A landscape with many valleys, sampled at points; each row gives a point and its height.
From any point a ball rolls to the lowest of the 2 points nearest to it. It stops when none of these is lower. Distance is the straight distance between rows; heights are no part of it.
q739: [145  98  95 174 130 128 107 159 146 116  81 119 148 136 112 119 143 111
 128  83 113  73 170 144 125 105  88 186 136]  h=24.6
q258: [ 79 124 131 103  78 136 110 103 150 149  93  84 155 154 157 164 149 112
  95 111 162  80 103 122 115 116 141 179 139]  h=45.5
q7: [127  80 126  97  57 160 127  94  96 101 149 139 146 139 189 140 152 149
  83 216 164  90 143 110 125 134 116 134 166]  h=60.3
q586: [ 92 172  87 170 141 158  86 153 129 116 104 144 171 178 119 119 110  96
 136  94 185  76 142 167 142 111  86 175  84]  h=40.7
q747: [ 93 178 120 113  91 119 136 120 117 195 122 117 158 178 141  94  99 115
 161 106 152 125  69 138 159 141 131  91 159]  h=18.4
q546: [123  76 195 124 121 111  97 203 109 185 193 179 100 105  97 100  88 160
 158 138 116 133 120 134 146 107 136  71 149]  h=56.4
q725: [135  94 123 105  59 188  94  98  73 123 151 163 128 107 194 130 141 122
 103 153 137 113 104 142 136 150 141 126 167]  h=61.1
q915: [155  87 139 140  78 148 142 111  85  98 151 144 113  65 155 147 126 156
 129 177 109 110 120 164 138 160 109  88 188]  h=69.6
q144: [123 111 139 163  94 130 127 105 155 166 141  71 157 191 144 159 124 104
  74 162 162  69 134 144 144 105  92 163  99]  h=51.0
q351: [ 97 158 145 115 122 131 145 116 101 130 115 153 167  81 203 158 104 128
 154  90 143 143  49 151  96 157 162 107 129]  h=66.2
q879: [108 125 160 128 118  64  96 159 174 171 122  92  93 205  39  98  98 132
 133 127 128 124 148 110 126  81 107 124 133]  h=48.7
q279: [170 122 158 137 139 191 108 102  79 126 141 147  85  83 138 139 146  92
  67 133  93 133 153 141 109 139 148 116 115]  h=30.8
q759: [132 149 165 119 128 107 134 157 128 165 162 150  80 132 103 147 107 143
 153 113  73 137  98 111 184 143 156  66 147]  h=40.4
q94: [184 112 115 114 126  80 203  77 154 125  96  98 118 142  99 121 166 162
 133 108 135 145 137  99 135 156 134  94 213]  h=38.9
q161: [ 95  87 122 156 146 161  94 166  72 129 126 118 139 106 114  27 111 158
 160  81 149  78 152 154 126  95 113 153 120]  h=40.0
q917: [123 153 164 192 203  59 140 158 173 160 149 108 155 169  97  84 116 129
 148 121 173 129 174 157 104  63  92 140 132]  h=36.6
q641: [116 118 101 178 156 179 111 147 111  94 114 147 120  73 129  99 161 120
 112  88  97 112 191 147  96 115 120 204 133]  h=15.6
q201: [143  84 119 155  99 121  68 151 150 163 119  90 142 158  80 112 115 122
  87 124  84  90 171 134 195 119 103 174 115]  h=17.8
q66: [156 123  96 123 117 142 105  75 117  82  92  95 143 148 100 148 144 119
 105 131 170  96 125 134 120 107  90 128  96]  h=21.2
q691: [120 119 164 143 142 109 140 118  87  95 117  96  75 112  54  77 148 161
 145  45 111 109 132 113 109 101 129 118 126]  h=31.6
q729: [177 132  99 107  95 102 115 107 132 173 144 136 164 171 156 150 105  74
 146 156 163 161  88 127 135 142 118  49 156]  h=29.7
q614: [158 120 124 111 140  88 184  83 155 137  91  83 129 138 100 131 148 151
 124 146 168 140 154  97 121 127 117  92 158]  h=40.8
q44: [ 95 201 143 128 124 135 161  89 124  67 119 139 128 150 149 169 147 149
 109 112 154 127  79 140 117 155 128 158 109]  h=13.9
q26: [ 88 150 101 151 160 167 106 148 101 131 118 140 190 145 154 114  97 111
 143  94 202  90  96 180 107 106 121 126  93]  h=43.2
q314: [117 139 133 104 121 205 107 137  79 175 133 137 120  99 157  93 119 115
 103  93 134 138 109 151 157 156 149 120 142]  h=47.5
q405: [130 116 124 187  93 110 136 129 159 137 138  70 134 193 121 163  97 121
 109 132 116  41 137 133 146 112  85 153  74]  h=49.8
q804: [130 158 134 129 116 136 203  55 125  91 148 115  86  97 163 155 165 127
 106 128 116 164 131  79  95 181 165 138 126]  h=27.6
q120: [170 134 152 122 162  83 171 126 149 104 141 152  92  87 109 190 139 170
 134 154  99 158 140 122 123 149 142  65 158]  h=37.2
q385: [171 115 159 110 126 191 109 133  99 163 151 137 113 117 157 156 114  84
  54 166 125 144 156 146 171 147 134 102 135]  h=33.0
q774: [181 125 145  98 113 150 100 127 100 156 103 142 115 125 127 137 118  85
 129 128 131 154 117 132 147 146 157  56 167]  h=32.6
q671: [119 139 129 118 130 167 147  88  76  92 160 148 102  71 133 141 130 123
 126 184 130 179 177 105 106 161 142 103 126]  h=26.0
q724: [181 101  99 143 172 117 114 103 155  86 102 123 160 142  97 134 149 132
 151 113 143 136 114 148 114  84 102 125  99]  h=25.3
q483: [107 120 112 122 125 126  93 136 118 146 111  99 136 168 116 101  86 134
 144 141 157  92 114 143 117 104 118 103  74]  h=31.3
q182: [117 174 131 173 186  77 144 187 171 114 111 151 132 155 105 152 106 132
 159 110 112 109 141 129 102  96 119 140  96]  h=42.0
q95: [104 143  93 113  72 153 126 104 121 110 138 128 125 131 129 114 135 139
 127 125 108 120  93 115 167 144 117 159 101]  h=41.2
q35: [129 136 165 139 130 188 111 152  80 172 127 114 134 142 154 126  94 106
  72 144 149  79 156 162 150 129 126 127 116]  h=35.3
q132: [ 91 147 148 115 118 128 175  93 155 135  99  70 130 134 127 158 155 138
  61 128 157 135 159 119 140 155 120 194 163]  h=48.8
q372: [109  70  75 151  58 146  63  99 103  84 103 116 159 120 123 119 138 144
 126 120 144  44 116 149 107 107 102 175 110]  h=31.0
q234: [156 141 105 153 101 146  87 152  83  77 140 196 127 111 117 126 101 126
 171 106  94  95  82 188 153 150 112 100 126]  h=37.1
q604: [ 93 160  74  85 119 136 131  78  95  94 114 104 111 120 108 106 155 116
 155  80 168 160  89  84 135 153 138 139  96]  h=7.5
q315: [163 134 120 171 160 144 169 131 155  80 171 152 125  96 132 139 148 181
 103 126  86 148 122 165 162 139 100 159 136]  h=54.1
q642: [139 171 113 103 143 138 134 123 133 103  67 172 144 116 105 129 146 131
 134 107 106 139 118 165 124 147 134 146 153]  h=65.1
q755: [105 105 162 146 160  99 179 148 132 144 139 100 136 101 143  76 113 183
 181  72 115 128  95 139 123 111 141 123 120]  h=29.8
q597: [144 170 124 142 151 152 120 104 126  94  48 127 120 130  66 129 161 110
  90  65 138 106 142 173 114 137 118 168 155]  h=65.8
q817: [102 112 159 153 115 138 126 143 147  93 115 106 131 150 155 175 135 112
  74 168 131  66 175 141 112 103 108 208 100]  h=30.5
q560: [164 162 110 102 136  90 113 110 124 171 135 151 170 160 131 116 131  66
 161 126 174 189 111 139 155 163 137  62 208]  h=26.9
q231: [109 159  77  84 108 146 142 116 101 100 153 132 108 116 114  87 147 145
 134 128 116 170 118  88 193 183 124 152 138]  h=43.4
q556: [ 57 158 143 101  90 134 133  93 144 121  96  87 154 161 133 155 160 140
  62 107 196 106 118 113 120 133 129 185 176]  h=47.1
q194: [110 151 123  81 127  71 114 160 168 172  99 108  85 214  68 120  97 105
 141 154 139 161 154  64 120 127 136 103 133]  h=49.4
q957: [113  83  65  86  97 114  84  99 147 110 106 109 125 106  83  96 159 133
 181  88 101 159 125  88 132 129 138 171 119]  h=62.6
q912: [122 147 136 145 135 147 187 110 145 126 134  78  85 100 115 108 173 187
  73  96 101 147 144 132 163 160 109 173 170]  h=51.8
q257: [126 117 143 133 154  69 156 143 158 137 112 117 131 145 113 104 112 160
 180  96 117 131  78 127  93  88 140 104 116]  h=25.1
q769: [155 106 160 103 139 130  82 146  88 119 137 192  94  78  78  98 135 130
 169 110 104 154 130 124 118 106 159  69 138]  h=31.5
q457: [147 157 122  99 112 109 131 106 148 157 126 183 187 151 173 164 151  58
 116 168 171 180 137 130 131 183 147 135 224]  h=49.3
q459: [115  83  73 138  88 103  92 127 139  90  89 107 169 132 106 135 120 143
 162 123 129  63 109 150  83  93  89 170 103]  h=28.1
q623: [161  90 170 102 119 109  79 174 128 172 182 185 106 151  98  97  97 142
 160 140 142 164 101 125 163 108 130  54 133]  h=57.5
q203: [100 120  96 148 133 132 134  92 115 108 145  69 125 119 134 147 125 133
 151 107 147  94 101 129 102 111 115 138  48]  h=20.1
q522: [115 156 146 128 172 168 145  97  94  76 148 146 130  69 152 146 136 134
  89 184 140 164 180 149  97 137 130 153 106]  h=22.0
q238: [132  90 109  73 118 118  67 135 140 145 130 141 108 123  74  70 157 122
 177  83 125 178 117  72 150 113 145 129 100]  h=61.3
q594: [156 145  82  74 116 132 134 120 152 117  82 191 134 110 113 116 152 109
 156 116 115 170 118 116 142 173 154 124 178]  h=64.5
q796: [107 121 131 108 105 131 149 147 115 195 172  88 108 168 153 103  90 133
 141 143 132 142 104  92 181 150 141  72 100]  h=18.9
q896: [190 104 146 114 136 113  81 141 126 121  90 171  92 137  50  93 147 141
 131  94  92 128 144 112 132 103 155  99 143]  h=28.0
q822: [133  78 175 144 171 144 103 176 106 162 189 145  99 100 113  82 121 144
 139 120 110 126 148 112 132  91 147 103  99]  h=54.7
q764: [115 151 158 165 147 116 146 169 146 164 179 137 125 173  97  67 109 166
 144  87  90 116 107 149 211 129 118 121 131]  h=35.8
q634: [ 84 131 120  98  94 140 115  80 111  90 125 121 142 117 180 166 139 121
 125 189 181 123 123 103  75 124 149 148  84]  h=36.5
q834: [109 105 148 189 145 115 135 192 149 160 177  92  97 163  92  89 106 170
 133  80 103  72 158 120 192 113 104 152  95]  h=32.0
q411: [127 105 171 114 187 121 101 162 166 200 166 107 121 155 135 106 100 115
 121 134 166 181 116 101 126  79 155  99  72]  h=29.1
q528: [153 118 101 123 132 172 145  92 100 103 134 137 117  74 144 116 164 155
 116 102 117 158 105 150 125 152 137 129 163]  h=63.0
q492: [123 129  64  90 119 156 158  72 113  93 142 142 156  98 158 117 177 145
 125 111 177 169  94  96 121 170 145 148 165]  h=64.0
q820: [164  96  92  93  97 135 143 123 145 159 116  89 117 144 115 120 161 111
  88 148 112 138 165  65 179 156 117 150 161]  h=46.7
q339: [152 150 138 147 131 128 131  92 162 142 138  91 151 190 136 175 131  92
  62 186 155 120 140 131 149 106 103 139 103]  h=52.1
q788: [116  93 152 134 122 108 137 168 167 192 122 100 111 124 130 131 104 144
 117 163  64  89 146 103 112 105 149 135 126]  h=54.5
q538: [ 93 115 104  86  85 140 108 116 123 172  88  72 149 143 146 127 130 105
 117 125 169 110 117  89 107 130 135 137 120]  h=43.3
q865: [146 150  94 115  95 117 111  70 148 189 105 108 189 181 159 138 130  69
 128 139 183 116  81 129  92 103 132  87 162]  h=29.2
q175: [130 183 146 106 112  94 129 109 105 199 107 118 154 161 120  89 110 105
 151  97 158 140 110 144 145 135 133  66 205]  h=22.9
q591: [144 110 162 163  99 154 151 119  89  55 157 157 118 112 176 161 132 175
  99 163 139  86 133 202 130 142  84 133 189]  h=69.2
q188: [115 134 152 122 134 164 127 151 112 195 152 129 124 113 166  92 103 123
 143  79 119 141  80 170 189 166 149 105 159]  h=49.0
q567: [114 107 117 129  69 129 145 120 124 109 135 127 160 119 157 113 118 186
 114 212 126  88 135 144 142 126  87 145 145]  h=59.4
q760: [117 144 134 169 146  64 146 130 163 162 101 114 180 163 133 104  91 138
 178 114 135 110  94 167  72  83 117 117 143]  h=19.8
q980: [152 135 136 161 146 139 173 124 152 112 177 114  86  96 113 136 154 184
  91 139  57 132 140 121 163 137 115 138 139]  h=53.2
q643: [129  68 119 139 115 107  70 141 124 118 134 115 111 119  59  67 138 155
 160  65  96 112 129 120 154  96 117 155 112]  h=35.1
q626: [ 67 190 143 154 141 125 148 111 138  97  95 133 188 138 159 154 133 149
 115 102 185  99  81 166  89 117 124 176 142]  h=6.4
q437: [147 165  97 123 166 129 112  86 101  52 133 162 107 100  98 137 138 126
 179 114 113 153 110 131  95 118 135  95  71]  h=33.1
q978: [114 153 110 141 132 153  98 110  81  85  98 135 112 102  97 103 129 109
 174  95 101 111 134 138  84 117 134 134  88]  h=36.2
q69: [174 123 143 154 148 167 105 143 129  89 171 202 125 104 184 193 142  83
 112 118  88 137 105 167 129 140 136 148 108]  h=37.5
q376: [112 169 131  66 119 109 121 138 122 145  55 124 101 175  70 116 107 108
 131 148 139 144 165  93 120 147 142  96 132]  h=47.9
q242: [163  89 127 106 110 128  78 132  97 102 146 171 100  82 101 127 118 135
 182 162  93 155 131 128 123 135 145  48 149]  h=33.9
q221: [192 134 142 152 146 156 138 112 136  99 168 134 126 161 149 187 126 115
  66 195 138 132 138 146 157 117  97 104  78]  h=51.9
q598: [197 110 175 132 167 133 111 128 121 144 105 119  92 142  57  97 156 128
 100  62 128 140 136 112 140  93 148  91 142]  h=24.7
q229: [159 150  95  77 156 113 163 120 132 159 132 154 178 150 162 138 148  76
 103 150 176 193 138 101 150 184 150 130 190]  h=48.3
q856: [144 115 172 166 122 187 114 140  73 125 173 159  71  71 143 146 126 117
  75 159  66 119 177 151 127 159 126 124 153]  h=32.7
q590: [163 114 144 177 165 171 143 182 116 135 173 161 103  91 155 142 127 129
  92 122  86 108 167 158 153 134 111 130 139]  h=34.6
q4: [ 86 213 110  83 130 142 141 113 117 109 132 149 140 143 157 140 128 125
 115 118 184 182  91 123 159 169 134 152 128]  h=19.9
q198: [ 98 101 140 140 187 115 166  96 122  92 129  72 127  65 106  93 146 194
 145 108 165 157 172 117 105 111 121 143 125]  h=33.3
q146: [147 139 114 141 128 111 175 118 170 134 136 126 145 105 161 132 148 160
 137  86  79 159  69 136 161 156 139 147 154]  h=51.6
q218: [166 124 133 157 141 128 112 135 132 173 141 142 186 140 144 113 104 110
 108 161 133 109 146 187 142 101  93 107 159]  h=51.5
q337: [ 97 169 135 153 132 108 151 138 134 133  70 133 177 139 143 137 109 122
 140 118 138  73 119 170  80 110 113 151 139]  h=13.6
q62: [ 99 116  81 160 113  82 119 128 176  98 124  89 159 147 118 168 116 125
 160  88 123  91 102 156 125 109  83 191  67]  h=24.0
q28: [111 162 154 163 141 133 164 117  95 103 138  95  65  99  87 139 130 136
 118 119  69  95 151 100  99 129 131 119 102]  h=41.8
q751: [ 54 152 148 137 104 156 138 146  93 142 153 140 125  92 168 110  88 122
 147 134  92 102 115 150 106 146 151 162  90]  h=40.3
q173: [141 154 153 159 146 106 123 183 137 149 197 174  98 149  76 126 101 163
 159 111  87 122 103 153 203 135 125  83 126]  h=38.3
q920: [110 126 131  81  83 191  78 102  80  81 130 194 120 138 173 144 175 142
  89 143 166 131 114 151 129 156 143 131 201]  h=61.7
q632: [169 138 160 169 176 166 131 177 133 110 154 181 120 108 182 183 132  95
  75 121 105 127 154 173 131 134 123 160 130]  h=36.3
q177: [ 74 143 119 125  93 118  90 136 118 156  89  75 133 184 100 138  85  92
 113 141 171  65 132 146 113 114 111 136  72]  h=34.4
q829: [133 158 126 116 123 184 115 103  92  85 135 180 134 107 157 147 147 135
 111 111 157 151  76 184 129 153 124 138 158]  h=62.3
q873: [ 96 136 135  91  85 122 155 112 105  67 158 169 127 106 189 173 141 142
 127 206 154 154 137 120 118 184 141 147 158]  h=67.9
q662: [137 174 151 170 140 121 118 165 158 164 131 172 184 159 161 154  98  76
 109 169 116 104 145 184 111 116 101 142 150]  h=50.6
q666: [136  74 114 122 125 111 131 105 141 127  98  65 147 106 115 110 141 160
 132 148 145 112 146 128 111  94 106 128 131]  h=54.4
q430: [ 95 170 126  91 145 126 166 110 152 132 113 120 157 119 181 146 145 127
  90 116 163 182 116  95 125 182 159 182 132]  h=25.4
q317: [129 185 133 184 194  42 126 171 188 138 128 147 150 182 102 116 114  99
 164 110 135 127 157 153  83  69 105 133 133]  h=39.5
q125: [185 143 138 108 142  76 177 129 137 120 146 150  93 131 106 182 133 126
 151 150 124 176 125  89 143 170 143  35 173]  h=35.7
q329: [145 113 159 119 103  87  72 162 135 138  98 158 111 162  41  53 125 144
 152  64 114 114 105 112 138  86 137 118 113]  h=31.4
q923: [106  70 139 156 124  81 101 176 148 139 127  91  96 157  85 118  96 148
 154 112 127  83 145 106  75  69 118 121  77]  h=46.4
q504: [147 141 135 136 146  96 136 113 119  75 155 179  85  69  91 197 136 140
 168 171  80 167 140 106 109 158 162  60 127]  h=39.2
q871: [122 148 105 103 120 161 121  64  94  98  94  98 131 121 113 131 162 130
  96  95 177 119 112 121 108 133 130 124 133]  h=16.4
q2: [152 108 141  90 163 127 110 145 125 154 140 155 132 132 109  79 125 134
 149 134 151 189 124 134 159  99 128  79 139]  h=58.7
q49: [ 89 141 105 164 132  68 154 135 173  87 140  79 143 163  96 135 109 170
 160 114 130 102 102 146 140 117  76 165  74]  h=19.2
q223: [ 87 145  88 109 124 105 140  78 131  93 126  74 102 113 102 136 148 115
 171  92 126 167 116  72 125 143 148 146  72]  h=16.1
q545: [184 145 104 132 135 132 112 106 102  59 119 175 130 126 104 150 122 124
 164 122 118 120  90 154 114 119 120  72  96]  h=35.2
q646: [ 88  99 173 152 165 106 148 107  95  91 134  75  92  85  67  78 141 173
 153  76 135 139 167 114  97  89 120 145 118]  h=35.0
q797: [189  87 115  99 120 128 164 116 151 159 134 119 126 111 168 150 151 123
 113 132  95 161 114  87 140 154 148 102 160]  h=43.7
q382: [136 103 119  94 137 100 154 152 136 150 136  87  77 140  85 116 153 133
 111 149 108 158 188  29 155 156 150 124 132]  h=44.6
q349: [151  89 116  59 154 114 110 138 146 150 127 147 116 129 104  85 142 120
 161 123 160 196 133  81 122 103 155  98 123]  h=59.9
q102: [ 93 147 104 123 112 107 184  71 127  88 145  98  99 112 132 157 152 107
 135 138 110 171 144  38  93 186 163 156  97]  h=23.6
q88: [121 115 159 145 162 137 152 150  95 161 105 127 140 101 156 103 104 127
 148  71 124  99 112 155 101 109 137  99 142]  h=34.0
q850: [ 91 118 112 162 125 142  80 129  66  96  87 116 115  89  79  62 127 137
 163  61 107  88 159 135  92 116 119 158 126]  h=39.0
q932: [104 136 142 123 141  45 118 111 193 158 121  65 143 174  61 109 125 119
 137 121 167 163 158 138 115  82  98 143 147]  h=46.3
q809: [173 105 137 125 118 132 155  65 131 112  93 122 141 118 169 184 155 116
  91 151 152 112 126 125  67 113 150 110 118]  h=29.3
q390: [152 144 151  91 116 183 106 105  65  95 134 174  87  87 128 168 138  81
  97 178 130 155 176 128 117 174 147  92 144]  h=28.5
q73: [178 102 126 115 138 152 160  64 134 106  70 127 140  84 144 155 164 139
  85 162 169 113 173 140  77 131 140 114 163]  h=31.7
q603: [143 152 131 103 160 132  93 149 163 156 105 134 118 150  84 118 131  98
 130 109 107 160 125 111 158 111 140 134 100]  h=46.2
q497: [ 96 129 129 118  73 165 139  67  74  56 179 156  96 119 171 131 155 169
 109 175 131 138 127 116 124 170 116 152 154]  h=68.5
q419: [167 142 120  96  92 144 105  88 129 119 113 179 170 169 147 161 151  89
  94 178 159 141 132 137 144 148 122 118 185]  h=50.2
q141: [191 111 151 105 130 105 113 150 117 150 120 137  94 128 108 175 121  89
 148 149 143 169 124 105 141 159 152  22 191]  h=34.2
q673: [ 78 139 168 141 121 155 118 192  98 150 151 156 114  79 159 144  86 116
 140 130  81 115 122 171 155 166 131 124 148]  h=42.4
q420: [166 128 102 109 123 118 141  72 135 139  81  94 165 165 139 156 132  93
 121 138 190 124 100 119  82 107 134  76 126]  h=25.8
q753: [134 110 117 126  94 146  93 148 152 178 111 108 147 162 116 108 105 120
  85 186 107  93 163 129 160 115 102 155 124]  h=13.2
q899: [116 136 144  95 149 120  97 191 151 176 140 172 134 107 142 141  95 100
 150 154 104 200 119 133 167 141 155 106 145]  h=45.3
q565: [109 139 106 201 131 105 187 134 125  76 142  98 130 138 148 134 115 167
 160  91 136  64 110 147 111 113  93 136  72]  h=11.7
q379: [144 152 168 151 177  83 148 150 153 146 114 113 136 157  68  98 134 145
 124 116 120 133 154 138 148  87 102 125 155]  h=32.8
q726: [142 102 124 119 177 144  95 138 135 163 154 115 102 126 134 129 112  98
 143 127 141 164 109 109 105  89 166  94  50]  h=32.2
q439: [112  98 141 104 133 174 100 153 140 182 128  97 128 112 147 119 111 109
  88 191 109 129 174 105 142 121 127 155 105]  h=6.2
q158: [ 86  99  94  86 103 140 142  88 115 135  99  90 157 104 176 151 149 106
 124 136 192 125 120  72  67 138 168 148 119]  h=40.2
q870: [121 153 179 124 136 135 108 190 148 179 137 160 140 104 144 152  83  90
 143 153  92 151 107 172 175 171 134 107 184]  h=43.9
q51: [ 56 139 121 164 139 132 113 182 139 134 116  84 145 163 124 129  82 104
 135 103 161  77 153 142 131 114  96 175  55]  h=37.7
q486: [176  93  92  81 116 108 120 107 105 102 110 155  97 120  84 103 149 134
 157 155 117 155 162  79 116 143 143  68 144]  h=36.4
q654: [119 124 112 127  87 101 141 154 173 138 142 154 158 133 145 132 106 162
 132 228  88 118 133 140 156 129  93 138 145]  h=58.5
q549: [158  71 138 150 104 131 147 107  95  87 155 149 130  46 152 158 121 147
 155 207  94 124 152 137  86 126 126  79 154]  h=70.1
q812: [172 124 124 139 126 145 118 127 158 104 151 185 163 116 199 181 138  93
 133 117  81 139  65 153 115 126 145 144  77]  h=38.7
q454: [143 146 125 145 113 125 126 115 124  74 158 181 102  81 135 183 137 125
 156 143  57 146 106 123 103 149 146 112 108]  h=40.6
q395: [123 166 142 140 147 108 117 169 172 177 127 141 150 165 139 153  81  99
 121 171 102 128 119 153 125 120 122 112 103]  h=49.2
q438: [ 79 147  99 107 112 155 143  89  99 112 128 131 170  80 183 113 141 162
 133  92 171 147  56 138 105 141 156 127 152]  h=65.2
q768: [116 138 100  90 110 115 156 121 105 188 129  86 144 181 159 108 106 111
 147 116 171 143  75  86 144 151 139  70 132]  h=12.2
q452: [177 126 104 128 119 133 108 119 193 135 148 171 179 151 182 164 141 101
 119 147 108 158  76 144 152 126 131 168  93]  h=40.1
q533: [122 144 132 101 105 150 178  93 131 129 143 126  96 115 189 150 176 101
  88 107 112 172 117  77 124 192 171 170 149]  h=29.6
q240: [121  85 107 188 148 112 117 201 192 169 161 101 119 160 145 154 105 130
 138 116  97  92 162 115 123  91 121 167  60]  h=50.5
q655: [ 89 159 126 116 144 190 100 129  90 153 110 125 161 117 146  98 110 108
 116  85 167 116  96 157 144 129 140 147 111]  h=45.7
q449: [125  94 120 121 131  88 134 170 204 190 139 102 116 144 131 144 101 152
 132 191  83 151 138  87 117 104 142 134 121]  h=55.9
q150: [160 123 158 116 142 118 142 108 120 126 103 108  96 126  72  78 153 162
 143  42 120 134  97 120 142 110 130 103 147]  h=28.3
q184: [120 122 156  96 137 117 116 168 134 208 156 104  89 177 126 102  85 118
 126 146 149 161 123  83 144 118 153  66 100]  h=23.9
q970: [120 118 101 102  96  86 161 154 165 154 143 120 140 158 159 139  96 132
 130 224 123 149 145  84 118 143 128 113 142]  h=57.4
q684: [117  72 120 165 158 117  78 183 134 107 133 156 117 100  86  72 138 125
 183  66 110 119 172 112 105  72 121 176 101]  h=38.8
q31: [188 136 138  95 116 148 121 105 117 113 102 155 142 157 134 184 128  81
  82 220 166 135 159 137 120 130 118  79 135]  h=50.9
q506: [ 90 146 165  99  77 132 126 120 119 137 114 170 159 129 214 185 111 104
 138 122 133 128  60 142 119 161 169 128 153]  h=66.8
q345: [104 129 118 129 135  77 152  96 168 172 113  52 170 161 126 132 125 129
 120 150 177 155 139 114 126 122 109 134 151]  h=43.5
q746: [136 166 162 125 150 121 175 126 115 129 126 107  89 106 124 157 124 136
 114 140 105 124 129 119 127 139 140  85 117]  h=39.6
q510: [145 150 136 141 189 128 109 173 135 130 121 155 112 133  93 130 138 112
 135  83  94 122 134 129 122 101 139 131  96]  h=44.4
q305: [135 160 118 123 105 131 127  73 129  37 146 172 120 117 162 179 153 121
 138 170 102 149 102 119 102 139 142 149  71]  h=42.2
q514: [113  84  90 179 142 113  78 167 149 106 152 148 116 122 102 112 122 121
 201  97  85  90 134 106  87  86 121 151  60]  h=41.7
q596: [ 78 167 145  91 107 103 160 129 113 160  57  78 119 155 120 119  98 129
 125 156 155 101 143 115  98 127 132 103 143]  h=46.0
q295: [ 93 130 138 154 203 132 143 113 113  82 140  96 141  57 126 122 126 150
 123 146 150 163 185 130  86 117 127 162  81]  h=27.8
q451: [138 135 100 184 144 176 122 162 110  58 125 191 122  87 168 124 146 114
 133 100 111  99 187 145 100 113 102 173 115]  h=10.1
q48: [141 146 116 172 147 143 157 118 167 102 159 144 169 130 172 131 150 154
 100  87 115 136  74 170 153 144 103 190 120]  h=52.9
q417: [ 74 141 149  97  79 148 128 126  88  97 162 161 137 106 216 167 129 137
 131 153 164 145  90 131 134 187 148 139 178]  h=67.4
q377: [135  88 169 140 133 140 121 154  63 149 113 131 123 118 120  48 110 154
 145  55 137  90 122 155 122  96 135  99 150]  h=36.7
q58: [121 139  85 126  74 144 104 123  88 105 137 163 130 127 112  70 111 172
 171 105  86  96  77 158 165 142 122 120 130]  h=39.1
q237: [114 110 124 169 123 123 124 167 147 135  88 110 167 148 126 128 119 124
 102 136 134  61 189 161 120  98  73 195 143]  h=27.3
q434: [130 125 129 126 105 146 147 133 119 151 165 140 111  82 179 127 126 149
 152  84  86 166  66 139 172 178 153 109 168]  h=50.3
q855: [106 134 136 179 170 110 150 166 154 124 158  83 127 141  88 102 116 170
 120  97 110 107 159 140 188 110  79 180 112]  h=28.2
q771: [133 138 140  75 103 150 134 118  85 144 102 148 119 102 164 161 131  89
 115 146 149 150 127 130 122 161 152  95 163]  h=30.7
q251: [151  97 138 133 134 121 140 147 128 148 119 117 137 117 118 104 114 155
 130 167 106 108 139 144 121  95 115 102 140]  h=53.0
q880: [126  97 115  95 148 159 101 132 134 144 100 127 128  86 125 103 138 108
 117 169 114 157 182 111 115 109 148 155 118]  h=14.0
q945: [ 79 148 162 117 119 128 134 106 130  83 120 110 130 147 163 180 136 130
  91 190 158 113 151 117  88 124 132 182  87]  h=33.4
q631: [120  98 139 158 176 135 138 175 145 167 174 115 134 132 157 114 100 134
 135 123 110 114 124 134 144 101 130 133  75]  h=52.5
q706: [134 160 130 171 174 172 143 134  87  61 152 143  96 104 136 142 127 118
 107 125 133 119 162 153 110 118 105 148  85]  h=16.5
q401: [150 155 106 110 128 119 110 131 187 166  96 132 145 167 122 137 123  80
 130 158 110 152 117 120 124 110 137 125 112]  h=47.8
q633: [147 153 160 127 135  74 191 116 167 158 125 112 126 155  90  79 149 169
 142  96 113 159 122 109 164 126 125 106 195]  h=36.1
q913: [116 120  62  72  90 117 124  97 163 103  68 154 142 108 109 124 170 117
 157 118 128 139 126  90 125 167 159 180 151]  h=63.8
q516: [158 112  90 112 121 143 136 113 161 150 137 136 176 121 184 137 142 117
 120 151 137 172  88 116 154 132 133 138 134]  h=41.9
q542: [ 94 123 134 160 175 139 116 171 123 107 130 109 100  97  80  96 132 148
 123 107 101 105 195 131 141 110 107 180 115]  h=22.5
q230: [141  93 105 165  80 148  75 140 139 132 103 114 138 156 109 130 135 109
  87  86 106  64 140 151 162 119  99 202 111]  h=21.4
q937: [119 106 132 187 126  72 134 177 172 154 130  73 107 180  92 152 105 138
 133 112 103  51 148 122 123  90  99 130 101]  h=48.4
q762: [103 116 112 134 158 126 114 122 113 115 122 101 142 113 147 113 102 121
 166 127 155 125 114 131  74  92 138 116  45]  h=26.2
q777: [114 136 129 121 123 146 177 113 139 163 108  66 131 122 124 101 154 162
  76 120 138 140 140 129 172 147 109 170 190]  h=50.4
q428: [ 74 125 153 145  92 176 124 152  81 149 136 114 133 141 172 116  95 126
 100 144 139  48 143 152 120 132 135 152  99]  h=37.4
q807: [135 133 135 100 109 111 144 139 121 158 136 135  59 134  92 114 142 143
 130 114  64 141 144  61 152 152 167 105 152]  h=42.3
q272: [195  81  97 103 147 101 185 114 170 157 105 109 122 139 121 148 173  92
 104 130 124 150 170  55 135 170 153 122 165]  h=45.4
q331: [111 134 157 144 103 151 144  84  96  23 161 169 108 128 167 165 154 180
  98 167 136 109 117 174 108 146 113 156 157]  h=68.9
q976: [141 145 129  88 156 113 134 157 147 169 128 154 141 136 141 140 122  98
 124 176 143 209 159 105 150 153 145 103 158]  h=46.8
q906: [102 105 118 162 124 100  89 178 127 114 149 131  86 163  70  84  92 147
 183 108 117  74 133 111  99  93 116 119  57]  h=44.3
q164: [153 109 109 131 177 108 136 115 144  67 140 141 119  91 101 117 144 159
 174 135 121 158 125 128 100  93 132 109  81]  h=29.5

Where does a ball stop that starts at each point below?
q980: q439
q58: q604
q161: q626
q746: q522
q349: q598
q315: q565
q144: q598
q376: q439
q850: q604
q454: q522
q382: q451
q218: q379

Call two points neighbours if one is among the 2 nearest of the other. Go from one point of each pair to the other, from neighbour to neighbour, staying as low as possible. Name the highest point that can't be avoided.
q439 / q420: q726
q379 / q768: q614
q598 / q451: q646
q626 / q604: q533
q420 / q768: q729
q439 / q565: q372
